Each scene shows the same named points in several views. A view is turned or mirrored, shifted and resized as a whole, has a little noise and may leave points out.

Scene 1
View 1
(215): [ -0.1  10.1 -21.2  -0.4 -18.0  10.9   1.9  -1.3 -20.3   7.8  -5.6 -10.9
  -4.5   0.0  13.2  -8.8   2.0  18.9  -4.2   5.2 -10.5   5.4]
(30): [  1.8  -6.3  -4.2  -6.6 -11.7  14.5 -16.6 -22.4  -0.9   4.0  -7.4  15.3
  21.0   9.2 -11.8 -11.8   8.1  11.7  13.6   3.9 -12.9  15.7]
(244): [  1.4  12.3 -16.0   4.2  -7.3   9.9 -20.9  -8.2  -9.5   9.9  -5.3 -15.8
  24.8  19.3   4.7  -7.0  15.8  35.4   6.8  16.0  13.7  20.0]
(293): [ -1.2  -5.5  -1.7  -4.0 -15.4   4.6  -6.7 -14.9  -5.9   5.4  -6.8   9.9
  -4.0  -3.6  -9.2 -14.8  12.4   1.6   2.9   1.0 -29.2   7.7]
(231): [  1.3  10.8 -12.0  -4.0 -15.3   7.6   4.9  -5.8 -12.7  10.8  -0.4  -7.3
   2.6   5.2   7.3   0.0  -2.3  20.0  -5.1   1.2  -9.1  -2.0]
(24): [ 11.6   2.0  10.1   2.0 -14.7  -3.4 -11.4 -23.8   0.0  18.7   9.9   8.1
  31.4  13.9 -11.0   8.9   0.8  19.7 -12.3  -2.8  -3.9 -11.7]
(167): [ -0.3   0.7 -16.3   4.2 -18.1   7.6  -9.6  -4.7 -21.1   7.2  -4.8  -3.8
  -4.5  -5.7   7.2 -17.6  11.7  10.6  -4.1   8.0 -14.6  10.1]
(110): [ -2.6   8.7 -36.2  -1.9 -13.0  18.7   2.3  20.1 -34.6  -3.8 -10.8  -0.9
 -11.6  -8.9  31.1 -12.4   0.7   8.6  -1.3   9.8  -9.7   2.3]
(141): [-18.3  -5.0  -8.4 -10.4  11.8   0.7   3.7  20.5 -28.6  -8.6   9.1  16.5
 -20.5 -12.5  23.0  -6.6  14.4  -9.0   1.7   7.4 -14.3  -7.1]
(235): [  0.8 -12.7 -16.2  -2.7 -13.1   9.2  -7.1 -13.0 -19.0   5.2   8.8  10.9
   2.3  -7.3  10.7 -13.6  -3.7   6.6  -0.4   7.6 -21.1   7.8]
(271): [ -5.6  -4.4  -4.5  -2.9   3.0   1.1 -11.4  -6.7 -14.7   5.3  14.1   6.0
  11.7   5.1   9.5  -3.8   8.4  14.4   2.0   9.8  -1.7   5.2]
(28): [  6.3  -2.7 -13.8 -10.0 -19.0   8.5  11.9   0.5 -12.2   1.4  -9.9  18.0
 -11.8 -10.5   9.9  -1.5  -9.7  -5.1  -3.0  -3.3 -41.1 -13.5]
(208): [  5.6  -3.0 -22.1   2.3 -16.6  10.4 -11.9  -8.5 -16.8   6.3  -2.3  -0.9
   6.4  -0.9  11.6 -13.3   1.4  16.0   1.0  12.3 -15.8  12.5]
(156): [  2.1  -3.1  -6.9  -1.6  -6.1  -2.1  -5.0  -3.3 -11.2   6.2   5.8   4.1
   2.0  -0.1  10.0  -2.0   4.8   9.3  -2.5   8.7 -19.5  -1.9]
(288): [ 11.3 -14.0  -5.0  -5.1  -5.5  -1.3  -4.2 -17.2  -5.7  10.3  20.5  16.0
  19.3   3.1  11.5   8.5 -16.2  12.0  -3.8   6.6 -22.5  -8.8]
(18): [ -6.0  16.7  -8.3  -7.1  -5.5   5.0   6.6   7.0 -11.2   3.7  -8.5  -6.9
  -4.7   8.0   8.4   1.4  10.3  16.3   1.1   2.1  -6.4  -2.5]
(190): [ -2.9  -5.0  -4.9  -1.1  -2.9   4.4 -11.3  -7.5 -19.2   6.1  13.7  11.1
  13.9   1.7   7.7  -4.5   6.1  10.1  -4.0   5.5  -0.9  -0.4]
(188): [ -7.8   9.1   1.4  -5.9   1.6   0.7  -0.4   0.5 -13.5   6.7   8.6   2.7
   8.1   9.2   6.1   5.3  10.6  15.0  -3.5   1.2   4.6  -7.7]
(93): [-14.5   2.8 -16.6 -14.5  -6.8  29.3  -3.5  -5.8 -19.5  -4.8 -10.5  15.2
   6.8   3.7   0.5 -17.5   6.8   8.9  16.9  -1.6   1.6  15.8]
(172): [ -2.1   0.0 -20.8  -1.6  -6.9   5.3   2.1  -9.0 -23.8  11.9  23.5 -12.4
   2.4   0.4  25.9  -2.7 -12.1  26.4  -7.6  11.7  -3.8   5.2]
View 2
(28): [ -6.4  25.7 -51.9   9.6   3.4   6.0  -9.7 -48.4  11.3  -1.3   2.9   4.8
  35.1  16.9   7.8 -23.6  14.8 -10.7   5.8  13.1 -66.5  26.5]
(215): [ -6.6  -6.7 -21.0  35.3  -9.8  12.6   3.3  -6.7   1.4  -7.1  10.0   2.9
   2.7   3.7 -16.8  -9.8 -23.0  22.0  21.4  17.5 -24.2   6.8]
(93): [ 29.8 -31.1 -25.3  17.3  -7.4 -19.4   6.9  -0.5   1.8 -39.1  -2.2  17.7
   9.7  35.6   3.7 -17.9 -10.3  -1.3 -10.1  33.9  -9.3 -21.8]
(208): [  8.3 -17.0 -35.5  33.8   3.1  23.6  -4.9 -18.9  -9.8  -9.3  -6.2  -2.9
  -8.8   2.9   3.3  -3.7 -21.6  13.3  19.1  32.3 -28.7  -8.9]
(30): [ 23.5 -20.6 -30.6  41.7  17.9  10.4 -14.7 -16.2 -32.9 -45.0  -9.4   7.3
  -6.9  11.5  18.1   1.2  -7.3  -9.8 -35.5  51.3 -30.8 -20.9]
(141): [ 11.4 -31.2 -28.6 -20.4   3.8   3.4 -22.5 -45.7  52.0  -2.7  11.6  55.6
  14.0  14.3 -16.0 -32.2 -18.5  -3.3   9.4   3.2 -22.2  41.3]
(110): [  0.5 -15.4 -27.7  -1.2 -15.6   1.6  11.5 -14.5  32.5  20.0   0.2   3.2
  23.7  16.8 -18.2 -30.8 -23.1  28.8  47.6  13.3 -17.9  -3.5]
(172): [  0.0 -28.5  -5.3  35.0  -1.0  30.6  15.4 -27.2   5.4 -16.1  23.0  -3.9
 -30.2  13.3 -11.3  14.0 -17.1  22.8  50.0  19.9 -31.6  31.0]
(293): [  9.1   5.1 -57.8  37.0   4.5  11.6 -30.4 -20.9 -13.5 -29.4  -5.4  22.7
   4.6  -0.3   9.4  -9.9 -11.5 -11.6 -24.4  19.6 -40.1   7.2]
(24): [ 12.0  -8.3  12.5  66.6  22.8  42.2 -21.0 -29.1 -23.0 -33.5  13.3 -14.3
  -8.1   9.7 -11.6  38.4  -2.2   3.7 -49.7  52.8 -62.4  27.1]
(271): [ 16.0 -39.8  -3.4  27.1  15.7  25.4 -13.9 -29.2   2.4 -27.1  10.5  20.6
 -18.2   8.6  -7.7   6.2 -21.1   5.6  -7.6  36.3 -24.3  18.4]
(167): [  8.1  -9.8 -44.9  37.4  -8.6  19.8 -17.1  -8.1   2.0  -6.5  -5.8   9.4
  -2.0   0.1  -8.4  -7.2 -30.4  16.2  10.4  17.0 -25.8   0.4]
(156): [ -0.2 -12.4 -22.0  26.5  14.3  27.2 -17.4 -37.3   0.4 -11.9   8.9  14.9
  -2.6  -1.1  -5.5  -2.4 -13.7   3.3  -0.8  25.6 -41.2  24.0]
(235): [ 20.8 -16.4 -47.9  25.4   3.3  23.7 -11.2 -34.2   3.3 -18.3  -4.9   6.1
 -11.7  16.7  12.6   1.4  -9.3   0.4  17.3  24.6 -42.3  11.2]
(244): [  1.5 -43.9  16.2  54.6  10.5  23.1   3.2  10.5 -31.9 -23.8   6.8  -2.5
 -22.0  -8.0 -18.6   5.5 -41.3  29.8  -7.1  53.6   0.1 -27.5]
(190): [ 25.5 -34.9  -8.4  29.1  11.5  27.6 -16.8 -29.4  10.1 -21.4   5.3  12.1
 -11.1  17.7  -9.4  12.2 -16.7   5.8 -10.6  36.6 -33.8  19.7]
(18): [-17.6  -7.2   1.2  28.0   0.8   1.5  -0.3 -10.1   0.6 -16.7  24.9  19.5
  16.9   1.3 -27.0 -19.8 -17.6  11.9  -7.1  19.7 -22.5  17.9]
View 3
(208): [ 15.2  -0.1   5.7  -3.8  13.7  -3.6   9.6  -5.3 -10.4  -8.7  -0.7   3.3
  10.3 -13.9  24.0 -16.9  -6.2 -17.9  16.6   8.5   5.9  -5.2]
(156): [ -2.1 -16.1 -13.2  -3.4  13.4   1.6  12.1   3.7  -9.2  -7.3 -11.6  12.1
  14.4  -5.4  10.7  -8.4  -1.7  -6.9  14.6   5.3   4.3 -16.5]
(30): [ 11.5   1.9  -4.6 -20.5   3.0 -17.0   3.3  -9.7 -23.3 -19.6 -14.9 -11.2
 -14.2 -26.2   5.9 -13.6 -10.1 -14.4  36.5 -12.8  -6.6 -21.8]
(293): [  3.7  -1.8  -7.8 -11.2   2.2  -5.1  15.4  -6.7 -10.7 -19.6 -19.3   0.1
   4.2 -20.9  13.1  11.6  -4.3   2.8  39.7  10.0   1.9 -17.7]
(172): [  3.2  -6.3  -4.1   0.5  27.5  10.6   2.4  -5.1  -9.6  14.3   0.7  16.7
  38.0  -4.9   8.5 -30.3  -5.0 -19.1  -2.3  -0.7  -0.6   9.1]
(93): [ -6.2  23.1   3.8  -5.6 -11.6  -7.5  11.8 -25.7  -6.3 -19.7 -21.6 -16.0
  -7.7  -8.2  12.6 -25.4 -15.6  -7.8  16.1 -12.8   0.6   4.6]
(244): [ 24.3  -3.3  27.5 -21.7  11.5   2.0 -12.0   0.6  -8.8  13.2   4.5  -7.9
 -19.2 -11.1   5.1 -27.9 -14.6 -20.1  -6.9 -17.8  -7.4 -15.6]
(167): [ 7.7  6.2 11.0 -7.0 11.2  5.2 13.9 -5.0 -0.4 -8.3 -3.6  4.8  8.9 -9.4
 23.0 -2.9 -5.7 -4.7 16.4 16.9  3.2 -6.4]
(18): [ -5.1 -16.0   5.8  -9.0 -11.5   3.8  11.2   8.3   5.8   7.3 -23.0  -0.7
   6.4   0.3   7.3  -7.9 -13.0  -0.7  -4.0   0.0   7.2  -4.3]
(28): [-13.0 -17.2 -24.3   1.8 -10.8 -15.5  34.4   6.6  -6.2 -22.0 -31.9   9.9
  34.7  -9.3  25.7  -3.5  -6.0  -7.0  32.5  26.7  16.8   0.4]
(24): [ -4.9 -22.3 -16.6 -45.6  21.0 -14.1   0.3  25.0 -23.9   4.2 -13.2   9.6
   3.1 -18.5 -13.8 -21.0  -8.6 -20.7  28.0  -1.3 -25.2 -29.8]
(231): [ -1.1 -11.9   1.5 -16.5   2.8  -2.3   9.4   8.4  -4.0  10.7 -16.4   4.6
  21.3 -10.7   5.8 -15.6 -13.0 -11.5   8.4   6.2  -1.5   1.6]
(188): [-18.5 -12.0 -10.7 -17.2   6.0   6.6   5.4   7.4  -3.0   3.8 -18.1   7.5
   3.6   5.0  -8.2 -18.9  -8.3  -2.9  -1.4  -8.7  -8.7 -14.5]
(235): [  2.2   4.4 -13.2   0.2  18.4  -3.3  15.2 -12.2 -14.8 -18.3  -6.2   9.5
  21.0 -13.0  19.3 -15.4  -1.9 -13.1  27.8   8.4   2.5  -4.8]
(141): [-31.2  -1.0 -24.8  24.6   2.7  18.6  26.5 -15.0   8.5 -26.9 -20.4  15.1
  13.4  22.9  15.8  -6.5   4.9  14.0  -2.1   3.8  16.5  -8.9]
(215): [  5.1  -2.1  11.8  -6.8   3.3   4.3  11.4  -0.5   2.7   5.8  -8.8   3.9
  17.9  -6.0  18.4 -12.3 -11.3  -8.7   3.4  11.0   6.2   4.7]
(288): [ -4.2 -26.0 -35.5  -8.3  24.7 -13.4   8.9   8.4 -28.6 -10.3 -11.4  17.8
  27.9 -13.5   4.2 -28.6   0.7 -25.8  26.5  -3.1  -3.7 -17.7]
(110): [ -4.4   6.6  12.2  13.9  -4.9   4.4  25.7  -5.7  11.9 -10.5  -9.2   4.9
  21.0  12.1  38.6 -25.9 -10.2 -11.2 -10.9  20.8  21.3  15.8]
(271): [ -4.7  -5.2 -11.3  -6.0  18.9   6.2   2.1  -6.2 -12.2  -7.5  -6.0   8.1
   1.0  -1.7   1.2 -20.6  -1.7  -8.2   6.9 -12.0  -5.3 -18.5]
View 4
(244): [ -2.5  -3.1   2.0 -10.8  -4.3 -18.0  16.6  11.7  -2.1  21.3 -15.4  20.4
  -4.8  -3.2 -14.5 -16.3  -3.8  22.6  -3.0  46.6 -13.1   4.7]
(172): [  2.3  30.1  -6.2 -21.5 -30.6 -33.9 -10.6  10.9 -15.1   3.9  12.5  51.9
   8.7   3.5 -26.0 -19.6  -1.8  -0.2  -8.5   9.3 -32.8 -15.9]
(110): [  9.4  -7.1 -21.8 -30.5 -29.0   7.1 -20.3   1.8 -18.0  14.1  53.5  53.9
  -0.6  14.8  -3.8   1.2  -1.6  -6.0  -5.2  19.3 -52.2 -19.6]
(190): [ -0.6  22.0   4.4  -9.0 -21.4   1.4   1.7  15.7 -14.0  -9.2   6.1  28.6
   6.9  -9.1 -11.8  -2.4 -18.9  -8.7  -6.7   1.2 -10.5 -14.8]
(208): [-10.8   9.6  -7.5 -28.3 -28.9  -8.3   1.6  21.1   5.2   2.0  15.1  44.1
  -3.4  -2.0   1.7   0.3   4.6  -1.1  -6.7  14.4 -24.8  -5.5]
(93): [-12.8  10.0  -3.6 -19.5 -16.4  30.5   7.6   8.6 -24.6  24.8   3.2  52.4
  -3.7  -3.5   6.0  30.5 -13.0   7.4  -5.5  23.1 -21.2 -20.9]
(215): [ 11.0   9.3 -16.5 -24.0 -29.6  -3.1  -8.2  19.7  -8.4   5.4  22.4  53.1
  -7.5   0.2 -10.8  -7.8  -2.0  10.6  -1.6  23.1 -31.0  -9.9]
(188): [ 21.0  21.0  -1.7  -2.4  -8.6   8.6  -4.5  22.1 -27.3 -11.1   3.6  30.3
   2.9 -11.0 -26.8  -7.2 -23.7   5.2   5.9  12.6 -16.4 -14.9]
(235): [-13.2  26.1  -2.3 -26.1 -38.0  -0.9  -1.5  23.4  -2.3  -6.6  16.2  50.3
   2.5  -5.6   4.5   9.3  -2.1 -11.9  -9.2  -4.9 -22.1 -15.5]
(28): [  0.5  22.8 -27.1 -38.1 -27.1  24.2 -19.9  45.4  -9.1 -32.9  39.1  67.1
  -4.8 -13.5  -4.6  23.8  -0.7 -12.6   5.8 -11.3 -38.8 -15.1]
(167): [  7.2   8.4  -7.8 -21.9 -41.7   4.5  -0.7  22.1   4.1   3.0  22.2  45.8
 -10.2  -1.7   7.0  -5.0  -1.4   4.8  -4.2  13.5 -20.0  -6.6]
(271): [  3.2  22.6  12.4  -5.3 -16.5  -3.4   3.2  18.8 -15.5  -3.5  -0.4  27.7
   7.4  -4.9  -9.0  -2.9 -12.6  -5.1   0.5   6.7 -17.4 -15.6]
(288): [-18.4  41.0  -3.6 -24.3 -11.5 -17.1  -4.8  36.2  -8.0 -36.3   1.3  38.6
  14.9 -18.3 -25.4   5.1  -7.3 -20.3  -3.5 -15.0 -19.2 -10.6]
(30): [-23.5  17.1   3.7 -20.3 -11.9  15.0  20.8  34.8   2.1  -1.1 -18.1  37.1
  -6.1 -19.6   8.0  25.3  -3.6   6.0  -1.3  15.0  -4.0  -3.2]
(293): [  2.7  21.8  -1.2 -20.4 -35.2  23.8   5.2  46.2   5.0 -14.1   7.4  50.8
 -13.8 -16.4  16.6  16.4  -1.1   4.2   6.4   1.3 -12.4  -7.7]
(231): [  9.5  19.6 -20.2 -24.2 -20.2  -3.6  -7.5  27.1 -12.6  -7.7   9.8  53.0
  -4.8 -10.4 -26.3  -6.2  -8.1  13.1  -0.4  19.0 -23.0  -7.1]
View 5
(293): [ 14.3   0.2  10.8  -4.8  -6.3   2.9  -4.9 -18.8 -37.7   0.6  -2.4  12.4
 -17.2  -7.0  -6.3   0.6  18.4  14.8 -15.2   2.9 -12.4  10.9]
(288): [  0.0  31.0  31.1 -14.7 -29.6  -6.4 -29.3 -33.5  -1.8  11.5  23.6  -8.3
   6.9 -22.1 -22.9   5.9  25.3  29.7  -2.6   6.8 -21.7   9.8]
(231): [ -3.4  28.5  21.2  -2.8  -4.3   8.7   3.0 -34.4  -2.9  17.4   7.4   4.5
  -8.9   1.6 -16.8 -11.7  16.7   0.5   9.9  -0.1  -6.8  -6.5]
(18): [ -6.5  14.1   6.7  -5.8  12.5   5.9   8.7 -38.4   0.3   9.7   1.3   3.9
 -11.0   9.5 -23.1  -0.2  10.3  -1.6   6.3  -0.7   3.1 -15.1]
(93): [-27.6  14.9  -1.1 -12.2   4.0   6.8  12.1 -13.7 -38.8 -12.6  -4.2   0.0
   6.9 -18.3  -7.3 -11.2   7.0   1.8  -5.9 -24.9  -2.2 -14.0]
(190): [-16.3  22.3  12.5 -15.9  -8.2   2.0 -10.9 -26.5  -4.3  11.0  10.5 -17.1
   1.9  -5.3 -12.4  -3.8  27.0  12.7 -22.0  -9.3 -10.1   5.2]
(235): [  0.9  28.5   6.0 -14.3 -19.5  -2.4 -11.6 -20.4 -30.8  15.7  17.7   5.2
  -1.4 -17.6 -15.2  -7.6  14.8   7.8 -16.9  -7.2  -9.9  14.2]
(24): [ -6.7  15.0  54.2  -3.3 -17.5  14.3 -14.9 -31.2   9.9   8.5   0.2 -19.4
  -6.5  -1.6  -1.0  -6.7  48.4  34.1   0.0   5.2 -31.8   3.2]
(141): [  0.9  18.4 -35.2 -21.6   9.6 -34.7  -7.5 -31.8  -2.6   4.6  10.8  -4.7
  -6.2  -2.1 -32.7  14.8  -5.4   2.1 -34.5 -10.1  13.9   0.0]
(215): [ -5.0  26.8   5.9  -7.7   0.5  11.3   8.1 -32.3 -15.7  25.4  12.0  11.2
  -9.5   4.6 -20.7 -14.8  11.9  -9.6   1.0  -7.6   2.2  -2.5]
(172): [-13.4  53.1  14.4  -8.8 -16.7  11.0  -7.9 -36.7   0.8  29.2  30.3  -6.9
   6.7  -4.1 -22.7 -10.2  13.4 -17.2  -4.0   1.7   0.3   7.5]
(208): [ -8.1  20.2  11.9 -16.1 -10.0  17.3  -3.0 -24.9 -32.8  27.7  18.6  10.4
  -1.2  -6.8 -19.5 -13.4  19.7   4.0  -5.7 -10.7  -5.7   8.0]
(30): [-15.1  -3.4  28.0 -12.1  -8.6  23.9  -5.2 -14.5 -43.4  -7.8  -1.0  -1.2
   3.2 -16.5  -2.4  -2.4  29.5  23.5  -5.6  -7.2 -19.1   2.7]
(271): [-19.4  17.8  12.1 -16.4  -3.2  10.9 -11.1 -29.6  -6.2   8.1  13.5 -18.2
   5.6  -3.1 -15.4   4.8  24.4   6.5 -20.9  -3.5  -5.1   4.9]
(188): [-15.8  18.2  14.8  -7.9   5.6   1.8  -2.5 -36.4  15.2   3.3   1.5 -19.4
  -4.2   6.3 -14.5   2.4  22.8   7.6  -8.5  -1.8  -4.9  -9.2]
(244): [-41.7   7.4  30.1 -15.5   9.4  55.0   8.4 -31.1 -18.6  23.7  11.9 -12.0
   8.1  11.6 -12.7 -13.1  37.1  -4.6   1.8 -11.5  -2.4  -5.5]
(156): [  2.7  15.9  10.7 -13.4  -7.3   0.1 -11.7 -32.5  -9.2  16.8  14.5   0.1
  -6.5  -2.3 -22.5   3.4  18.4  11.8 -10.8   2.8  -6.6   7.1]
View 6
(172): [ 33.8 -12.2  33.6   2.8 -26.8   7.3 -24.8   6.4   1.3 -12.1  18.5  12.9
  -3.7 -13.3 -36.8 -21.2  -0.7  16.9 -11.8   3.7 -22.1 -23.4]
(271): [ 35.0  -0.5  14.5 -12.3 -14.2  12.8  -0.2   3.9  -6.1 -13.0   4.3   6.5
  -8.3 -27.4 -24.8   4.3   0.0  -3.9 -16.3  -1.6 -20.5  -3.1]
(167): [ 17.6   4.9   7.8   7.4 -28.3   0.7   5.6   8.0 -17.7 -19.1  -3.5   4.5
   2.2   8.2 -15.2  -8.7  -4.0  14.6 -10.3   2.5 -20.6  -0.9]
(244): [ 49.9  -4.2  12.3  -2.4 -46.0   5.3  -0.8 -21.2 -11.3  -8.9  -0.3  13.3
 -11.4 -11.9 -25.7  17.4  22.7  13.3 -27.3  -0.3 -58.7  10.4]
(190): [ 30.9   6.2  10.7  -7.3  -5.5  17.0  -0.9   5.6  -7.1 -10.9   5.6   6.9
  -8.4 -22.4 -24.9  -0.5   2.4  -2.8 -13.7 -10.6 -20.3  -7.1]
(110): [  6.5  -7.6  22.2  29.5 -28.3 -12.0 -11.0  12.3   0.1 -35.2  13.5   1.4
  24.1  10.4   4.1  -8.1 -15.1   0.3 -20.4  -1.6 -31.8 -25.9]
(24): [ 40.3   0.2   0.2 -19.4   0.4  27.4   6.8 -16.3 -14.6  13.0   7.8  10.2
 -15.1 -20.2 -48.5 -18.5  25.7   4.9 -26.5 -37.1 -15.9  18.7]
(293): [ 11.1   7.0  -4.3  -8.6 -21.1   4.3  26.6   3.7 -29.4  -5.4  -3.3   0.8
  -2.8  -3.2 -12.0 -14.5  -4.5   0.8 -16.0   1.2   4.9  14.1]
(141): [  5.2  -8.1  23.5   0.0   3.0  -3.7   4.0  29.2   0.7 -47.1  -1.2 -10.7
  12.9 -27.1  -1.0   2.7 -29.9 -16.6 -16.4   1.0   2.5 -21.5]
(156): [ 25.9  -6.0  12.5  -8.0 -15.3   7.9   1.8   7.7  -8.3 -10.5   5.7   2.9
   5.4  -9.9 -25.6 -16.3  -7.6   1.8 -14.8  -4.9  -8.7   3.5]
(288): [ 35.4  -2.2   9.6 -18.0  -2.8  23.9  -7.4   3.6  -2.1  17.4  25.9  11.0
   3.7 -21.2 -35.2 -31.3  -5.2 -12.0 -12.4 -14.3  -1.1   1.0]
(215): [ 17.9 -10.4  18.8  11.2 -32.9  -4.6  -1.7  -0.4 -11.9 -22.0   5.8   3.9
   4.5   2.3 -17.8 -13.7   1.1  14.9 -23.9  -2.0 -23.5  -7.3]
(30): [ 29.1  15.2 -10.0 -11.5 -29.2  13.7  23.9 -13.4 -27.5  15.2   8.0  10.8
 -12.9 -15.7  -9.5   0.9  11.6 -11.3 -21.7   2.0 -16.4  14.2]
(18): [ 15.9 -23.7  20.9   2.9 -24.2  -7.6   8.0  -6.8  -9.5 -29.7   2.3  -4.6
   4.3 -14.7 -17.8  -6.3   5.2   4.2 -40.7 -12.7 -17.5  -0.5]
(231): [ 20.0 -15.2  18.6   4.3 -24.7   2.1  -0.8  -7.4 -11.9 -12.7  11.4   4.4
  -0.3  -5.9 -27.5 -21.7  10.0  11.8 -31.0 -14.5 -17.2  -3.6]
(28): [ -4.3  -7.7   4.8   6.1  -6.8  -0.7  11.8  10.4 -14.0  -5.7  19.9  -2.9
  23.6   5.3  -5.6 -41.6 -17.5 -12.1 -22.9 -16.3  16.9  -2.4]
(235): [ 19.9  10.8   7.0  -0.2 -18.9  11.6   0.0  12.1 -14.2  -0.4  14.2   9.9
   0.4  -3.8 -15.0 -18.7 -10.0  -1.2  -3.8   6.2  -6.6 -10.2]
(188): [ 27.0 -13.4  19.7  -7.3  -5.5   8.3   3.0  -4.4  -4.7 -24.2   2.1  -0.4
  -8.5 -31.1 -29.3   0.5  10.1   0.3 -33.4 -21.2 -18.8  -4.0]
(208): [ 27.6   5.0   7.0   4.3 -33.4   5.1  -0.5   2.3 -12.7  -3.2   9.6  10.6
   5.1   5.1 -14.6 -11.9  -3.5   5.4 -10.0   4.7 -25.6  -0.6]

In a view up to two points have been moved. Name them for each view, in the order of its rows, or write -.
view 1 -> (215)
view 2 -> -
view 3 -> (18)
view 4 -> (172)
view 5 -> -
view 6 -> (156)
